Each row is a point on a tangle of strands that fork, close into loops and nearly touch. The rows are in no order.
Two points are linked if the straight distance between their rows is under 39.9. Some points are linked to none.
(36): [ 32.3 -14.4 -28.8  -4.4  12.3  25.0 -30.6  14.2]
(474): [  7.7  23.7  10.5   5.7 -26.1 -20.1  -7.4 -15.5]
(262): [ -4.2  18.8 -43.9  19.5 -15.4 -23.1  11.2  31.7]
(393): [  7.7 -32.5  43.4 -36.0  45.7  55.0 -38.0  19.2]
(5): [ -5.8   3.8  28.8  17.1 -29.0  -4.7  -8.5 -42.7]
(512): [ 12.9 -20.8  39.3  -3.9  -6.0  25.8 -30.1 -48.0]
(505): [-59.4  12.5  20.0 -32.2 -32.0 -45.5  52.1  21.6]
(491): [ -0.1  29.3 -35.4  21.0  -8.4 -25.2  21.9  17.5]
(485): [ 27.1 -22.9 -22.8  22.2  31.8  27.8  -7.3 -22.7]
(103): [ 16.8 -62.9  -1.8   1.9  56.9  52.5 -23.7   2.2]
(436): [ -5.8  47.9 -19.9   5.2   0.8 -46.5  48.0  14.9]
(146): [-49.6   8.0  22.6   3.9 -50.9 -29.2   9.8   1.3]
(7): [  1.4 -11.8  37.0   8.1 -20.6  12.4 -22.9 -50.5]
(101): [  3.2 -14.0  10.1  -9.1 -37.8   8.0 -45.1  -0.7]
(579): [-26.9  39.8   4.6 -24.7 -12.9 -60.6  53.6  22.3]
(246): [  2.2 -67.2   3.7 -15.7  44.3  53.7 -42.1  38.8]
(483): [ 34.6 -14.7  20.5 -31.2  27.5  40.1 -32.5  -3.9]
(327): [-16.4  26.6 -23.3  27.5  15.5 -25.2  63.0  -7.1]
(312): [  9.9  19.8 -52.1  11.5 -20.1 -18.0  -8.1  36.2]
(65): [-61.6  -0.5  29.8   5.1 -62.0 -23.5  -0.4  -0.4]
(576): [ 25.8 -31.0 -17.7  -8.0  15.5  36.0 -34.0  11.0]
(285): [ 32.0  -8.8  25.4 -46.6  30.4  40.0 -41.0  17.1]
(455): [ 25.0  11.4 -42.9  12.4  -6.3  -4.5 -12.2  16.1]
(400): [ 21.3 -21.0  27.4 -10.0   5.6  32.3 -31.8 -32.1]
(606): [ 34.1   4.8 -24.3  19.0  18.9  13.2  -2.3 -18.9]
(37): [-44.4  14.8  -1.9   8.4 -28.0 -31.1  34.3  14.2]
(593): [-49.4   8.5  -7.7  10.5  -8.8 -25.8  56.9   9.7]
(536): [ -5.9 -67.6  26.5 -17.3  47.9  57.0 -40.3  31.0]
(432): [-16.6   2.5  25.3  -0.3 -56.6 -14.6 -30.3  -9.4]
(553): [ 15.8 -15.0  39.1 -46.2  49.0  52.0 -34.2  25.7]
(230): [ 20.5 -55.4 -10.7  13.9  45.9  47.0 -18.7 -11.0]
(582): [-10.0  30.9 -24.5  21.9   0.2 -29.8  43.9   4.8]
(525): [  9.0  16.4  16.1   8.2 -20.9  -9.1 -10.9 -32.8]
(408): [ 24.0 -43.1 -17.3  25.2  46.0  39.7  -8.0 -28.4]
(454): [ 28.1 -19.7  21.4 -19.1  20.1  36.7 -30.6 -18.1]
(130): [ 59.7  17.1  10.3 -32.8  30.1  19.5 -25.3 -12.1]
(25): [-42.7  29.6  16.8 -24.6 -23.6 -53.1  53.3  15.8]
(364): [-43.6 -15.9  17.0  45.4 -14.3  -2.3  23.1 -39.1]
(123): [-11.3  51.1  -5.4 -11.0   0.0 -58.8  55.0  14.4]
(141): [-38.5  -1.9  33.8   2.5 -68.7 -17.0 -23.9  -8.9]
(646): [  2.2 -54.2  35.0 -22.8  42.4  55.8 -36.6   7.7]
(529): [ 34.6  45.3 -25.3   7.5  -0.8 -30.5   6.2  -1.7]
(343): [-46.9   8.2  -1.9  -1.6 -63.2 -31.9  -7.0  36.7]
(632): [-51.1   4.8 -15.0  10.9   3.3 -21.9  72.6   9.0]
(69): [ 41.2  45.0 -15.8  -5.5 -11.6 -35.3 -12.3   3.6]
(417): [-50.4  12.6  14.7   4.8 -38.0 -30.3  27.9   6.6]
(546): [ 55.4  17.4  -4.9 -14.1  18.9  10.3 -19.1 -15.0]
(368): [ 48.9  17.6 -18.8   1.9  20.9   7.2  -8.2 -18.3]
(648): [-63.9   0.8  12.0 -41.9 -29.8 -41.6  60.4  29.9]
(402): [  0.7   5.1 -20.8  40.1  10.0  -0.9  23.1 -24.7]
(426): [ -8.7  15.8 -24.3  42.2  15.7 -11.2  44.0 -23.9]
(380): [ 31.9  -1.6 -39.1   5.5   3.6   8.4 -20.6  12.0]
(49): [  6.8  11.1  -8.3  33.1   1.1  -2.4  11.4 -30.7]
(495): [ 21.5  39.0 -33.2  16.6  -3.4 -27.1  12.9   6.7]
(106): [ 18.8 -43.2  -3.5 -19.5  34.7  45.5 -40.2  25.1]

A fork is a point with three links, a tip a point with one. Leave the first point through the second and follow the links. Name the first fork or tip that comes.
(380) / (455) => (491)
(485) / (408) => (103)
(146) / (417) => (632)
(417) / (146) => (432)
(7) / (5) => (474)
(25) / (579) => (582)
(579) / (25) => (648)
(582) / (327) => (49)
(103) / (230) => (130)

Name the points in between on the shortest way along the links from the first point to the second, in order.
(495) / (327) => (491) (582)
(246) / (393) => (536) (646)
(505) / (495) => (25) (579) (123) (436) (582) (491)
(262) / (380) => (312) (455)
